Each row is a point on a landscape with many valleys, with its height.
A ball rolls from a point to the lowest of its 2 nearest points, and stops where none of them is lower. Distance is the straight distance between rows; heights are no part of it.
ruk: [-45.2  -5.7  16.7 -44.5   9.3  -0.8  15.3  10.2  12.2 -14.3   2.4 -15.6
  16.0  13.8 -40.7  -7.4  -8.3 -14.2 -39.3  -6.1   7.9 -24.8]  (h 52.6)
zefu: [-13.3  -0.3 -26.9 -14.8 -10.3  -4.7 -38.6 -14.6 -12.6  29.1 -12.7 -16.6
  13.0  20.3   9.7   7.3  35.6  38.4 -10.9 -42.6   8.6  46.5]  (h 28.1)
Nazu: [-21.2 -17.6 -10.5  11.4  -5.5  -6.2  -6.8 -29.6 -15.1 -16.7 -33.0 -28.1
  -0.8   6.0 -15.4   6.3  20.6   4.1  -6.5 -22.8 -27.1 -23.4]  (h 31.5)
kebin: [-46.4 -15.8  -6.7  19.5 -14.6 -16.0   5.9  -3.8  17.5 -37.5 -11.7  -0.9
  -2.0   2.4 -34.8   6.3   9.8  22.3 -14.8   3.0  18.2   2.7]  (h 57.6)
Foma: [  4.5 -19.2  -5.0  43.3  14.7  15.3  39.1 -28.7   2.3   6.7   5.0  -5.0
 -25.3  14.5 -31.1  44.3 -11.8 -17.8  -4.5 -16.6 -11.2 -20.3]  (h 54.8)
Saveb: [ 11.0  -0.9 -14.5  29.5  12.2 -37.7 -10.3  20.6  -1.3  -0.7  11.9  -5.8
 -19.6  -5.3 -12.0   2.4 -13.2 -31.5  15.6  20.6  19.8 -21.0]  (h 48.1)
Nadul: [ 32.5  20.2 -11.7  31.9  -0.7  -8.7  16.3   4.6  -3.6   8.7   8.2 -15.3
 -20.9 -47.1  21.3  -7.3  -5.5 -25.4   6.1  48.3 -13.8  13.7]  (h 53.7)
livom: [-46.4  -2.9  22.6 -30.3   0.9 -24.2 -21.9   0.4   4.8  14.3  39.4  16.1
  15.9  -1.6  12.0 -48.9  -4.8 -10.1  38.7  19.1  11.8  22.1]  (h 25.9)
Tizaf: [ 37.6  32.3  -3.8  27.3  -4.6 -41.7  12.2 -18.9  -7.4   6.3 -28.5  -3.3
 -23.1 -17.3  -2.1  37.7 -13.9  -7.0  -2.4  -8.3 -40.0 -39.2]  (h 31.3)
lopa: [-35.7  -7.3  25.5  -8.3   7.2 -36.3  -6.2   8.2   7.1   0.4  33.8  12.7
  41.0   3.0 -13.7 -40.0 -15.9 -13.1  20.1  17.7  -3.6  -2.5]  (h 21.4)
Sivog: [ 27.6  10.5   1.7  14.4  -5.4 -18.4  -2.5   7.1  18.5 -17.6  18.4  16.3
 -39.4 -14.5 -23.8   1.9 -23.8  -1.8   2.9  29.6  -9.2 -14.4]  (h 45.7)
Zava: [ 18.4   5.6  -5.6  -8.6 -15.5  17.9   4.2 -15.8   4.6 -16.2  30.6  29.0
 -18.9   7.5  19.2 -12.8 -13.5  -5.3 -14.4  -0.5 -27.0 -47.2]  (h 26.9)
gibi: [-22.3   4.0  11.4 -13.0  21.4  -1.5 -53.0   5.3  18.2 -25.1   3.4  27.0
 -24.7 -22.6 -59.7  -7.3   7.7  23.2   3.6 -17.5   2.9 -12.9]  (h 37.3)
Dun: [ 20.5  -5.1 -18.6  37.1  20.9 -14.8  18.7  -5.2 -19.6  10.2  16.9 -19.4
  22.1 -13.3  14.0  54.0  28.9 -33.2 -30.7 -24.8 -20.3 -14.7]  (h 41.8)
Potag: [ 17.6  20.7  24.3 -20.9 -21.7 -20.0   4.1 -24.9  20.6 -18.4  28.5 -17.1
   8.9  -6.8 -19.2 -19.6 -12.6  -8.7  -9.4  32.0 -22.8 -49.1]  (h 26.5)
nilu: [-65.1 -22.3   4.5  -2.0  11.1 -31.0  20.8   6.0   7.1  -7.3  -2.8 -16.4
  13.5  25.4 -38.2   0.4   5.9  -5.2 -31.4  -7.7  17.2 -17.2]  (h 55.0)
sedov: [ 21.4  -3.2  -7.7  -5.8 -25.7  32.3   0.5 -13.2  -7.9  -8.7  27.4  14.5
   6.3   0.4  61.4 -15.9   1.5 -13.8  -4.9  -9.8  -8.5 -14.8]  (h 31.4)
vade: [-20.7  -8.1  20.2 -49.0  28.9  45.8  -3.3  17.5  19.9 -11.1  -2.6  12.6
 -13.2   9.1   0.9 -10.9  -5.2  23.9   0.5  12.3  11.8  31.2]  (h 30.5)
Tav: [ -6.5   0.7  -4.9  -4.6  -8.4  -1.2  31.0 -29.4  16.7 -17.1  -1.8  -8.6
   7.0  30.9 -10.9  11.1 -31.3   3.6 -10.8  -1.3   9.5 -58.0]  (h 48.3)
fut: [ 30.1  18.7 -10.4  15.1  10.9  24.0  -2.8  25.0  -8.5  17.8  -0.5   5.8
 -13.9 -38.4   7.1  11.4  -6.5 -31.9   0.2  -8.2  14.2 -18.2]  (h 48.2)
vipe: [  9.9 -15.4 -28.3  30.8  -1.4  -6.4 -14.2   6.7  12.7 -23.2 -43.9  -2.9
  -9.3  -6.1  17.7  32.6  19.8  25.5 -12.7 -13.6  36.5  -6.0]  (h 38.4)
lenef: [ -8.4  -7.5  18.0 -40.9  18.6  -0.3 -47.2  12.0   8.1  -9.8   6.9   6.7
  12.4   7.0 -36.8 -26.5  -8.2  31.0  11.7  -1.4  18.0   1.8]  (h 33.8)
sipa: [ -5.8  -7.8   4.0 -25.7  -4.8  25.5  42.5   1.9   6.7  -9.5   4.3  -3.5
   7.4  11.6 -23.6   6.1 -27.3 -27.5 -20.8   5.3  -4.6 -37.7]  (h 50.3)
noko: [-15.7  32.6  16.8 -32.0  14.7  20.1  11.7  12.6  15.4 -12.8  -4.0  12.1
  -4.8 -30.5  41.9 -29.4 -14.7 -14.5  -0.8  20.3 -11.8 -11.1]  (h 15.1)
meki: [-19.2  -2.1 -21.7  41.5 -11.1  35.3  19.4 -11.8 -11.5   0.3 -21.6   1.6
 -19.3 -26.4  -8.6 -13.3 -18.8 -14.0  -5.6  -3.4  -8.5 -20.6]  (h 41.9)
megek: [ 26.8   4.6  -6.1 -21.6 -16.4  55.0  11.1   8.7   3.1 -14.3   9.1 -12.6
  -2.2  -4.5 -13.6  14.6   8.3  -2.6 -21.6  -1.9  28.6  -4.1]  (h 51.6)
tuzoz: [ -6.0  28.8 -20.7   1.4  -6.3   8.0  13.3   4.0  15.7 -25.0 -26.8  22.0
  14.2 -28.0  41.0 -12.1 -13.1  21.2  10.5  16.1  29.7  17.6]  (h 23.5)
lezug: [ -1.2   5.4  34.6  30.9 -15.7 -18.3  11.6  -9.4  18.0   5.9 -40.4  17.0
  -1.3 -13.1 -32.5  19.7 -35.8  -8.9   7.9 -14.5 -30.1 -47.5]  (h 24.9)
Tas: [ 17.9   0.3  -1.8  31.2 -32.3  -3.7  12.9 -15.8  26.8 -22.5  17.1  12.8
 -42.2  -7.6 -38.0  27.1 -16.2  17.2  -7.8  15.6   9.3 -14.1]  (h 47.8)
mag: [  6.2   4.0  38.5   5.1 -16.0  -8.0  14.1  -0.7   8.9  -6.3 -14.9  24.5
  33.1   2.6 -29.7  -3.1 -27.2 -11.6  16.9 -14.6 -24.1 -32.9]  (h 21.3)
Zaki: [ 29.7  30.2 -34.7  47.5 -25.1 -24.3  23.4  -3.4   3.9  -3.7 -13.8  -4.3
  -5.2 -51.4  20.5  15.3  -0.6   1.4 -15.4  25.0   5.0  -6.2]  (h 55.6)
delit: [-40.1  15.0  27.3 -38.6  10.3  38.8 -19.4  -1.7  21.3  10.9  -3.7   4.6
  -6.1 -19.5  10.4 -37.1  -1.3  21.9  15.9  15.5   8.3  33.1]  (h 27.2)
suge: [ -3.7  -5.9 -32.4  24.6 -18.1  -5.9  -1.1   5.5 -24.8  27.6  -5.8 -13.0
  13.3 -37.7  49.9  -8.6   9.6  -9.9 -11.0   3.0  18.6   3.1]  (h 58.4)
gufen: [-42.2  13.0 -22.8  32.2  14.0  36.6  -2.2 -11.7   3.7  -1.4 -11.5   3.0
  -7.3 -21.2 -20.6 -30.3  -6.3  -1.8   6.6 -11.5  13.2   2.7]  (h 44.7)
sab: [-37.3   7.2   9.4  23.5  18.2  -5.8  19.1  -4.3  -6.7  -2.1 -13.4 -12.5
  15.5   1.6 -19.5  -9.1  36.0   0.8  -6.4  -4.8 -36.1  47.3]  (h 38.8)
fafil: [ 12.8  -2.4 -11.7  13.0 -34.5  -1.9  -3.4 -19.1 -25.8   8.1 -13.3 -34.7
  34.6 -10.4  -0.8   6.7  31.6  -5.3  -7.3 -22.4 -10.9 -23.7]  (h 35.9)
zar: [ 16.7  11.0 -13.0 -20.1  24.6 -33.5 -11.9  51.7 -17.1   8.2  12.3  -4.6
  -6.7   4.8 -25.8  24.5  33.5 -21.2 -12.3 -23.0  11.7  35.4]  (h 17.7)
fug: [ -5.1  11.1   5.4 -42.2 -54.0   7.3  -5.1  11.7   3.0  17.8  20.5   1.9
  32.4 -17.5  13.3 -22.4  19.3  12.1   7.7  -4.0  20.3  38.0]  (h 40.7)
Fol: [ 58.1  19.2  -0.7  27.7   4.2 -45.7  18.6  -0.9  -2.9  20.2 -15.9  35.8
 -15.4  -7.4  36.7  40.0 -26.8   0.6   0.4   1.2 -30.6 -12.5]  (h 34.4)
bozuv: [-15.3   3.3  27.1 -18.3 -13.9  12.0 -12.5  15.7 -17.6  26.1 -39.4 -22.0
  18.5 -18.7 -14.0 -18.4  -1.1  -0.4  18.7 -14.0  12.4   3.6]  (h 17.3)
Malu: [ 13.7 -11.3   9.6   9.0 -19.2   9.3  -2.8  16.7  -0.9  15.3   6.6 -28.5
 -16.8 -16.9   8.9   3.3  19.3  -5.3 -27.5  21.3 -11.6  -4.6]  (h 55.1)
kunav: [ 36.5   8.7 -10.3  30.9  15.3 -53.2  20.3  12.6 -10.2  23.0  22.8   0.1
 -24.9   3.4  10.6  11.0 -40.0 -34.2  10.5  35.2  -8.8 -11.3]  (h 50.1)
tek: [ 32.4 -17.4 -22.7  43.7  -4.2 -46.7   7.3   0.7 -10.0 -13.9  -8.4 -37.0
 -19.9 -18.5 -26.1  45.6  26.9 -20.9 -13.1  13.0  -7.9  -7.0]  (h 48.9)
ril: [ 24.3  11.2  29.6  21.1 -17.8 -26.2   1.6  -9.1   0.4  24.1 -39.2   1.6
  -4.4 -12.8  -1.2  26.0  -8.8 -12.7  -3.7 -22.7 -45.4 -53.7]  (h 28.3)
Rezuk: [-10.7 -36.6  40.4  -4.4 -14.6  15.9 -12.4 -21.0   8.7 -15.6  -1.2   7.6
  33.6  14.0 -27.0   6.0  17.8  32.6   0.1  -6.9 -26.1   6.3]  (h 29.3)
kinas: [ 43.7   0.8 -10.7  14.8 -24.4  -1.9  10.3  -4.9 -18.2 -12.6  17.7  17.1
  23.9 -14.3  39.3  -1.2   5.8 -10.1  11.5  16.5 -29.8   1.6]  (h 35.2)
sekug: [  4.4   3.0  -8.9 -40.4  12.6  -5.2   9.2  34.6   9.3 -12.6  37.9 -10.8
   5.2  15.4  -1.1   7.7  -7.3 -14.7  -0.1  22.4  53.2  -1.7]  (h 28.2)
Beso: [  5.1  -5.6   1.3  29.3   7.2  20.2  -4.2   8.1 -17.6   5.6  25.7  29.1
  12.6  -4.6 -18.4  -2.2  10.1 -29.4  25.4 -36.1  -4.9   8.2]  (h 44.9)
rokim: [ -7.2  10.8   3.5  -1.6  -5.2 -13.7  13.0 -22.1  14.6 -17.8  25.0   3.5
   1.4  12.8  17.4 -28.7 -19.0  -6.2   2.2  40.7 -21.3 -28.7]  (h 21.2)
Milek: [-15.3  -2.9   7.6 -49.3  14.8 -22.2 -19.4  34.6  -9.8  12.9  14.5  10.9
   2.0  30.0  10.1 -20.1  23.9  -9.9 -15.7 -14.9 -21.6  43.1]  (h 6.6)
big: [ 31.0  -9.9 -10.8  39.0 -18.4  -9.6  25.1 -30.3 -16.6  12.1  -3.2 -24.8
  26.8  -8.8   2.2  46.6  19.0 -18.8 -15.1 -31.0 -26.3 -32.4]  (h 39.0)
Zoke: [ 22.3 -11.1  -5.3  40.5 -31.2 -14.6  29.6 -10.9  -3.7  14.2 -34.5 -11.4
 -53.7  -7.7 -11.6  24.8 -25.0   9.3 -23.1  29.0 -15.1 -14.5]  (h 61.8)
Lal: [-55.5   8.5 -15.8 -18.2  16.5  37.0  -4.5 -19.5  12.9  -5.9   6.7  14.5
  12.9   8.8 -36.8 -37.7  -8.6  16.3   8.2 -19.5   3.0  17.5]  (h 46.9)
turom: [-35.4 -18.6   5.9  25.0 -23.1  -9.2   8.0   7.4  14.4  -7.1  11.2  12.9
   0.8   0.1   3.5 -17.9   1.0   9.1 -14.2  16.2  13.0   6.1]  (h 59.7)
Pekif: [-37.7  -6.9   9.7 -51.6  28.6  -8.3 -13.5 -10.8  13.1  -4.7  29.5 -15.3
  33.2  43.8  23.6  -8.1   6.6  18.6   2.8   6.2  24.0  18.1]  (h 10.7)
fovo: [-10.5  13.8  33.4 -21.1   6.2  16.0  13.4   9.3   7.1   0.4  25.1  38.4
  -4.1 -32.3  25.9 -32.9 -22.8 -29.0  32.0  14.4 -13.8   5.2]  (h 8.9)
lop: [-27.3   7.3 -28.6 -21.5   7.6  -0.2  -0.7  -4.4 -18.8  11.9 -16.3 -32.7
  15.7  -2.8  41.3 -22.3  23.6  22.6   2.4   7.4   7.0  58.6]  (h 29.4)
nim: [ -5.4  16.5 -15.7 -20.3  28.0 -30.7  -1.3  22.8   0.2  -7.9  33.1 -13.3
   6.4  19.2 -54.4   7.0  19.5 -19.6   3.6  -5.5  29.0  33.8]  (h 21.9)
Mep: [-16.6   6.0 -24.7   9.7  14.2  20.7  15.0  18.9 -21.4   5.7 -52.0  -1.5
 -22.1 -29.9  19.5 -29.1 -16.8 -12.7  -6.7  13.6   1.2   7.3]  (h 38.6)
Zavo: [  3.0   6.9 -16.0  33.8  14.0  42.0   3.3  14.8 -20.0  18.6  13.1  26.5
  -8.7 -25.4   3.0 -10.7  -6.5 -39.3  34.3 -13.4  12.7  10.4]  (h 46.6)
Tobeb: [-13.2 -15.7   1.5 -48.5   4.8  -3.3 -27.2  12.2  20.0  30.8  20.0  12.6
  -5.1  33.4 -28.1 -20.2   7.7  42.8   1.0 -23.0  11.7  58.8]  (h 18.4)
ripi: [-38.8  -8.1  24.3 -10.8   5.3  13.9 -29.4   9.6 -11.6  23.2 -16.3 -16.2
  -6.1 -18.5  -5.0 -51.5 -13.4   3.2  23.7  18.3   2.4  25.1]  (h 22.6)
lur: [-25.5   1.9  29.1   7.7  21.9   8.5   4.3 -12.1  10.1 -36.6   1.3   7.1
  22.1   6.1  -9.2  -7.2  22.5  22.0 -10.2  14.2 -37.5  23.9]  (h 34.7)
zizat: [ 22.6  27.2 -12.2  35.7 -24.2  20.1  34.4 -26.4  -2.6  19.5 -27.9   0.4
 -55.9  -5.3 -21.6  27.6 -35.0   6.6 -15.9  11.7 -22.1  -9.0]  (h 60.5)
kinep: [  8.5   7.9  15.8  20.3  33.6  -4.7 -12.1 -11.1  26.5 -36.7   5.0  38.7
 -19.6  18.4  25.1   6.7  -5.9  18.5  12.4   9.0 -25.3  -3.1]  (h 42.4)
kif: [ 22.6  10.1   5.7 -31.9 -37.9  -7.1   5.0  17.5  -9.7 -20.7  22.7  20.0
  38.5  -7.5  30.6 -16.0  21.9  -7.0  11.6   8.2   2.4  19.3]  (h 38.3)
tozur: [-26.5   4.9   2.2 -31.5 -13.5 -16.0 -45.2  -5.7  22.8  53.6  16.7  -1.9
   6.7  17.3 -42.4 -15.4  18.6  28.5   9.5 -54.4  16.7  44.3]  (h 22.3)
Rabe: [ -6.1 -50.4  35.4  -5.9   7.1  24.8   5.5 -21.8  -1.1  -5.2   3.9 -24.3
  14.4  45.2  -6.2  26.5  14.2  22.6 -18.2   9.0 -10.1  -9.9]  (h 22.9)
gevez: [  3.0  -6.8  -0.1  -9.7  33.1  11.3 -37.9 -26.1  -8.5 -21.7  -2.5  -4.9
  10.2  10.6   8.2 -31.7  -8.7   7.2  38.7   8.7 -20.0  10.1]  (h 26.2)
Forad: [-25.1  -7.2  12.0  16.6  37.5  -0.1 -10.2 -29.2  31.8 -37.3   4.9  24.7
  -7.4  14.2 -13.5 -16.0  -5.6  25.5  -5.3   7.9 -25.7  -4.5]  (h 39.1)
mez: [ -9.4 -13.2  12.2  -2.8  23.8  16.1 -15.6  17.9   6.8  -9.5 -56.5  -0.4
  -9.0  10.6  27.3  26.5   9.7  30.5 -22.3 -20.4  19.3   7.2]  (h 35.4)
rurer: [ -9.0 -23.9 -13.5  40.4  -7.9  24.3  21.4  -2.1   1.9  14.6   6.3  14.5
   1.2 -22.8  42.4  -2.4   4.3   1.7 -10.8  12.9  12.4  19.7]  (h 60.1)
lik: [  8.8  -3.1  -0.8  14.7   1.5  22.2  48.2  -3.1   9.0   6.3  24.3   1.0
 -16.2   7.9  -1.2  27.0  -8.6 -24.1 -33.3  -6.0 -12.0 -20.8]  (h 52.4)
Gupa: [-37.2  10.2  -6.9 -24.9   0.5   3.7   1.4  -7.3  -8.6   1.6  23.4  14.5
  40.4  23.5  -6.1 -34.9  13.6   4.2   5.1 -36.3 -11.9  33.1]  (h 44.6)
bub: [ -2.5   5.6   6.5   9.9  -7.4   5.7  24.0 -48.8  18.5  13.6 -16.3 -21.6
  -5.6  46.0  10.0  15.9 -38.0  23.6  -3.2  13.4  -2.2 -39.1]  (h 46.5)
Pudoz: [-19.4  -4.7 -30.5 -10.2  25.9   0.4  -8.1  33.0 -21.1  -4.8   2.9  24.6
 -22.1  -8.9  21.9 -31.0   4.0 -16.0  10.1   9.9  15.6  50.8]  (h 33.9)
mup: [-18.9  -9.3  21.3   0.0   8.4 -13.7 -26.4  25.0   1.3  20.8   7.0 -18.1
 -10.3  -4.4   0.2   1.5  39.4   3.9 -15.9  -5.2   9.2   8.2]  (h 53.2)
moz: [ 13.2 -14.0  -8.3  33.1  -7.8 -22.3  17.0 -22.3  -8.3  16.7 -14.7 -12.2
  -2.1  32.8  36.4  15.8 -28.6   4.3  -3.1  19.4  -3.7 -34.2]  (h 44.5)
kug: [ 11.6   3.0  -8.0   9.3  -5.8   6.5 -31.0   1.7   4.4 -23.8  -0.8   1.7
 -36.2 -23.2 -22.3 -23.0  -0.3  12.7   9.1  31.3  -0.4  -0.9]  (h 43.2)
tamel: [-29.5  -1.1  32.0 -31.0  31.9 -10.3  -8.4 -12.6   2.8   9.6   3.7 -50.2
  26.7  31.9  -2.2 -11.5  -9.9   0.9  22.1  21.8  15.8 -10.1]  (h 17.0)
reb: [-23.6  -2.7  -9.7 -35.2 -16.2 -14.1 -10.3  16.8 -12.7   0.2  33.3  28.2
 -12.4  -4.3  39.2 -42.4   8.8 -28.3  15.3  19.4  13.1  41.5]  (h 30.4)
lenag: [-10.3   6.3  10.9 -40.4 -23.4  35.9  -7.6   9.2 -16.6   9.3 -16.0  -7.8
  29.2  -6.5 -16.5 -27.1  -0.9 -15.6  -5.6 -20.7   2.9  -7.6]  (h 21.0)
donuf: [-20.4  -6.4  -2.4 -67.0 -27.2  25.3 -25.2  18.9 -15.7  13.3  12.1   5.7
   0.6  -2.7 -19.1 -51.3 -11.8  -0.8  -0.1 -14.7   8.6   8.9]  (h 24.8)
Muze: [-23.8 -26.1  21.4 -22.0  18.0   1.8  -4.5 -13.8  13.0  -5.0  22.2  -7.3
  26.6  50.1  11.3  23.1  18.1  26.0 -10.4 -13.4  20.2  -6.8]  (h 16.5)
sop: [ 30.3  -2.1  16.0 -32.5  12.0  12.1   4.4  24.2  22.1 -11.0  43.6  10.3
 -17.2  -0.3  18.5   3.3 -22.4 -21.2  25.0  29.8  44.8   2.3]  (h 31.2)
gogav: [ 40.9  -2.3  -1.0 -10.0  27.2  36.8  18.9  13.2  16.3   6.1  42.0   0.0
 -23.5   1.5  33.8  23.1   0.4 -12.7  -2.4  26.7  19.3   7.9]  (h 34.2)
Zut: [ 11.7  17.8 -35.5 -27.8  14.5 -12.0   2.0  25.9 -17.8  -3.6  36.4 -19.6
   0.4   9.0 -11.4 -10.2  13.4 -31.4  15.5  16.0  41.0  17.2]  (h 25.4)
sise: [ -1.2  18.0  16.6 -39.1 -34.8 -22.4  -9.2  -9.6  19.6 -21.2   4.5 -30.1
  31.7  -5.8 -22.9   0.4  14.0   5.1 -15.1  -3.7  -1.7 -43.7]  (h 31.1)
nit: [ 50.2 -12.9 -15.9  31.6 -31.9   0.5  13.4 -33.8 -15.9 -27.6  11.4   7.4
  -2.9  25.2 -24.0  25.7  -6.0  -1.7   6.5  -7.0 -30.9 -21.5]  (h 39.9)
Veza: [-14.3  -8.8   5.6 -10.7  18.8  14.4 -39.1 -26.5  -5.9 -19.8 -30.2  10.3
  13.3  14.6   0.8 -28.4 -21.1  29.1  21.9 -20.1  -7.1 -27.2]  (h 21.1)
sof: [  6.1 -22.7  12.7 -14.3  -7.6 -42.8  -5.8  16.4 -23.7   5.9  -2.1 -24.8
  37.2  35.0 -12.0  22.3  16.4  -3.2  -4.6 -14.6  21.5  -7.9]  (h 36.7)
nif: [-30.8 -19.5   9.9  10.3   2.9   3.7 -24.1 -26.8  -0.2   2.1 -20.9  -3.3
   9.3  10.8 -19.0  -8.4  -6.9  18.9   3.8 -34.1  -5.0 -38.9]  (h 26.1)
Nular: [ -6.6   2.0 -16.3 -34.7  -1.9  17.7 -10.1   7.7  -7.0  33.0 -33.5 -36.6
   1.0  14.2  16.2   4.4  35.4  37.5 -15.0 -17.8  22.3  68.4]  (h 30.7)
gumip: [ -9.4   6.1 -47.7  -9.8  12.6  22.9 -11.7  31.8 -25.8  -9.5 -20.0   4.3
 -25.7 -17.4   4.8 -32.0 -10.1 -12.9   3.7  -3.0  24.1  21.0]  (h 36.2)
kap: [ -1.0 -30.9 -11.0  24.7   5.4 -21.9  12.6 -13.1 -30.0   6.9   5.0 -14.4
  24.5  25.8  31.7  -2.5  -3.2 -14.5  -2.7   3.5  -9.6 -23.6]  (h 42.1)
fav: [-13.6   6.9  29.4 -15.4   4.8 -15.4  22.7  13.3  -4.4 -11.1   5.5  24.0
  46.7  -2.8   9.0 -28.1 -24.0 -21.3  29.2   5.9 -16.8  -4.9]  (h 15.9)
Meren: [ 22.3   4.9 -19.7  27.7 -20.1 -21.8  15.7   8.1  -3.5  18.4  -4.5  -6.2
  25.1 -54.2  51.5  23.2   3.2   5.1 -30.3   7.7  18.9  -2.1]  (h 57.1)
ninu: [  3.2  -7.5  29.9 -36.6 -29.8 -25.5 -13.9  12.7   5.3   4.7  -6.4 -32.9
  34.9  19.2  -5.2  31.1  19.5  12.7 -13.1 -10.2  19.9 -28.0]  (h 34.3)
Zavi: [ 40.4  -8.8  16.5 -16.9  -8.5  29.4 -30.1   5.6  -3.8  26.1   8.2   9.4
  -7.7 -12.2  30.6  11.4  -6.5  10.0  26.4   1.6  26.1 -14.0]  (h 50.7)
vala: [ 39.3   8.1 -26.0   9.2   8.8  21.5 -22.6   4.1 -17.2  13.0 -20.6  -3.9
 -14.8 -32.7  23.8   7.9  -9.1  -4.4  24.8   1.8  32.4  -7.7]  (h 49.5)
bazu: [-18.6 -22.9   5.4  19.9  30.0 -20.8 -22.7  11.7  10.7  -5.9  17.6 -12.6
 -26.4  16.9 -23.1   9.1  11.5 -14.4  -2.0  13.1  14.3 -10.9]  (h 50.5)
biv: [-16.4 -12.2   7.9 -59.6  -3.9 -22.1 -19.6  37.2  -4.7  18.5   9.9   5.8
 -13.2  20.0   6.7 -27.6  14.8  13.2  -3.3  10.0   2.8  73.9]  (h 12.7)
Tenod: [ 66.4   5.2 -18.1  29.5  -8.7 -15.8  22.6 -12.8 -20.5   0.4   8.6  38.0
 -17.8  26.0  16.8  31.4 -23.6   5.4   5.5  -6.9 -27.0 -16.2]  (h 36.9)
Gedub: [  3.0   5.0  10.4 -29.6  28.1   1.6 -41.7  10.7  -8.2 -24.8  -5.1  11.2
   1.1   6.0 -15.1 -35.8   0.5  14.1  26.2  12.1 -29.5  33.1]  (h 29.9)
selo: [ 18.0 -18.6 -14.1  44.2  25.2 -17.2  -6.3  -7.5   7.4 -28.6 -41.8   5.6
 -13.7   4.6 -10.7  51.3  14.7  20.6   4.2 -12.8  -3.6  -0.2]  (h 41.4)
mezen: [ 13.1  -0.6   3.0  56.6  33.1 -17.5   1.3 -11.0  17.4  -6.6 -12.4  24.2
   0.5   5.1  31.9  31.6   3.7  15.3  14.8   3.4  -7.3  -3.2]  (h 44.4)
Bef: [-20.6  -1.0 -15.9  34.5  -4.3   4.9  34.8 -52.0  15.0  -4.3  -9.5 -14.4
 -38.3   4.9 -49.6  33.1 -24.0  -5.8  -4.7 -11.3 -15.9 -35.1]  (h 57.2)
Gigur: [  8.1   8.4 -23.3  36.9 -39.5  15.4  26.1 -46.5   4.7 -16.5 -41.1   6.4
 -39.8 -15.5 -35.4  29.9 -15.1   0.9  -8.8 -19.3 -19.9 -31.0]  (h 59.1)
Vomat: [ -9.8  17.0  -7.7 -19.0 -31.5 -21.7 -54.7  -0.3   4.6  43.4  -2.9  -3.4
  13.2   4.9 -10.3 -20.8  40.1  41.3  13.2 -39.5  12.1  48.7]  (h 25.3)
nunik: [-14.7  32.5 -16.6  -9.2 -10.8  13.9   2.5  -7.2  -0.9 -15.6 -18.1 -24.5
  31.7  -9.7  21.0 -19.9  12.6  23.2  13.7  11.6  30.4  32.9]  (h 26.6)
nozo: [ 59.7   9.7  21.1   2.8 -16.2  25.3   5.6 -19.2   7.8  33.1  -2.2   0.8
 -24.2   1.8  27.4  21.2 -27.3  19.5  11.4  13.0  -1.0 -19.5]  (h 49.2)
regof: [ 41.7   9.0  -7.8  35.4   0.8   1.0  42.8   4.5 -14.8  22.9  19.5  -0.3
 -16.3 -20.6  -2.8   7.3 -25.6 -35.8  17.0  36.5  -6.9  14.5]  (h 52.0)
butam: [-11.5  29.3   4.4  -7.2   0.1  15.7  13.8  11.4  31.9 -25.6 -12.6  41.1
  -5.6 -14.3  30.7 -13.3 -10.6  19.0 -10.8   4.6  13.0  -9.3]  (h 20.1)
Sivu: [ -8.6  -9.4  20.5 -19.4  28.9  36.5   0.8  26.6  15.9  -1.1 -12.9  16.0
  -3.9  16.9  22.2  21.6  -0.9  21.6  -3.6  -7.8  25.4  17.0]  (h 32.9)
Febe: [-42.7   5.8  11.6  -8.4  14.6   2.0  20.6   7.6 -13.9  18.4   7.5  17.8
  36.8   3.6   9.1 -14.9  22.0 -25.5  -4.7 -29.1 -30.2  31.1]  (h 42.3)
bivi: [ 36.3 -11.7  -0.2  33.8 -11.8  -1.9   6.5   2.5 -24.3  -4.1   5.3   9.1
   1.4  -1.8 -37.7   9.9   2.5 -20.0  14.8 -12.0 -17.1  -9.6]  (h 42.6)
tar: [ -7.9  -2.3   6.4   3.5 -22.8  -2.7 -49.0  17.2  16.2 -19.2   3.6  19.2
 -23.9 -33.2 -15.7 -27.5  15.3   1.2  -1.0  -3.6  -4.4 -11.7]  (h 40.6)
balu: [ 42.4  11.1  -3.1   8.5 -15.4  35.6  16.1  -4.0  25.8 -28.0  -6.8   3.0
 -23.3 -10.9  -9.9  35.2  -1.2  14.7 -17.1   1.9   7.9 -17.5]  (h 50.0)
ruvo: [ 15.7   2.1 -13.3  -8.7  -3.4  30.9   9.4   0.2 -15.1   4.9   1.9 -39.8
  -0.3 -17.2   0.8  -0.5  16.3  -9.9  -8.8  26.7   8.7   7.5]  (h 53.3)
Vun: [ 12.2  -6.7 -26.1  27.7  26.2 -30.1  -8.2  10.8 -14.8 -26.9   6.6 -10.5
 -10.4  -0.4 -10.5  38.8  44.7 -25.2 -23.4 -18.3 -22.6   5.0]  (h 45.3)
Gigum: [  6.6  10.3 -22.4 -32.5  11.7 -17.0  -9.8  39.3 -19.7  16.4 -15.3  12.9
   0.2  14.6   2.4   2.9  36.2  -2.3 -24.5 -43.5 -20.2  56.6]  (h 12.8)
nekuv: [ 35.2  15.5  19.6  11.5   3.7  16.2  22.9 -35.3  15.0  35.8 -27.0  -8.7
 -22.1  25.4   6.8  35.4 -51.4  17.0  17.1   8.1   5.4 -22.6]  (h 48.0)
feriz: [  2.4 -30.2  -2.7  11.5  24.3 -35.0   0.4  23.2 -44.0  26.2   2.0 -20.5
  30.0  31.3  19.9  13.3  13.0 -32.1   0.7 -15.4   3.5  -2.2]  (h 39.3)

For each start below, name the point where the ball stops.
gogav | Milek
suge | Saveb
kap | rokim
Tas | Veza
mezen | bozuv
Vun | Veza
Nular | Milek

Write out the way that a ball takes from each point below.
ruvo | megek balu Tas Sivog kug tar gibi lenef Gedub gevez Veza
moz | kap feriz sof ninu sise Potag rokim
rurer | suge Meren Zaki Nadul regof kunav Saveb
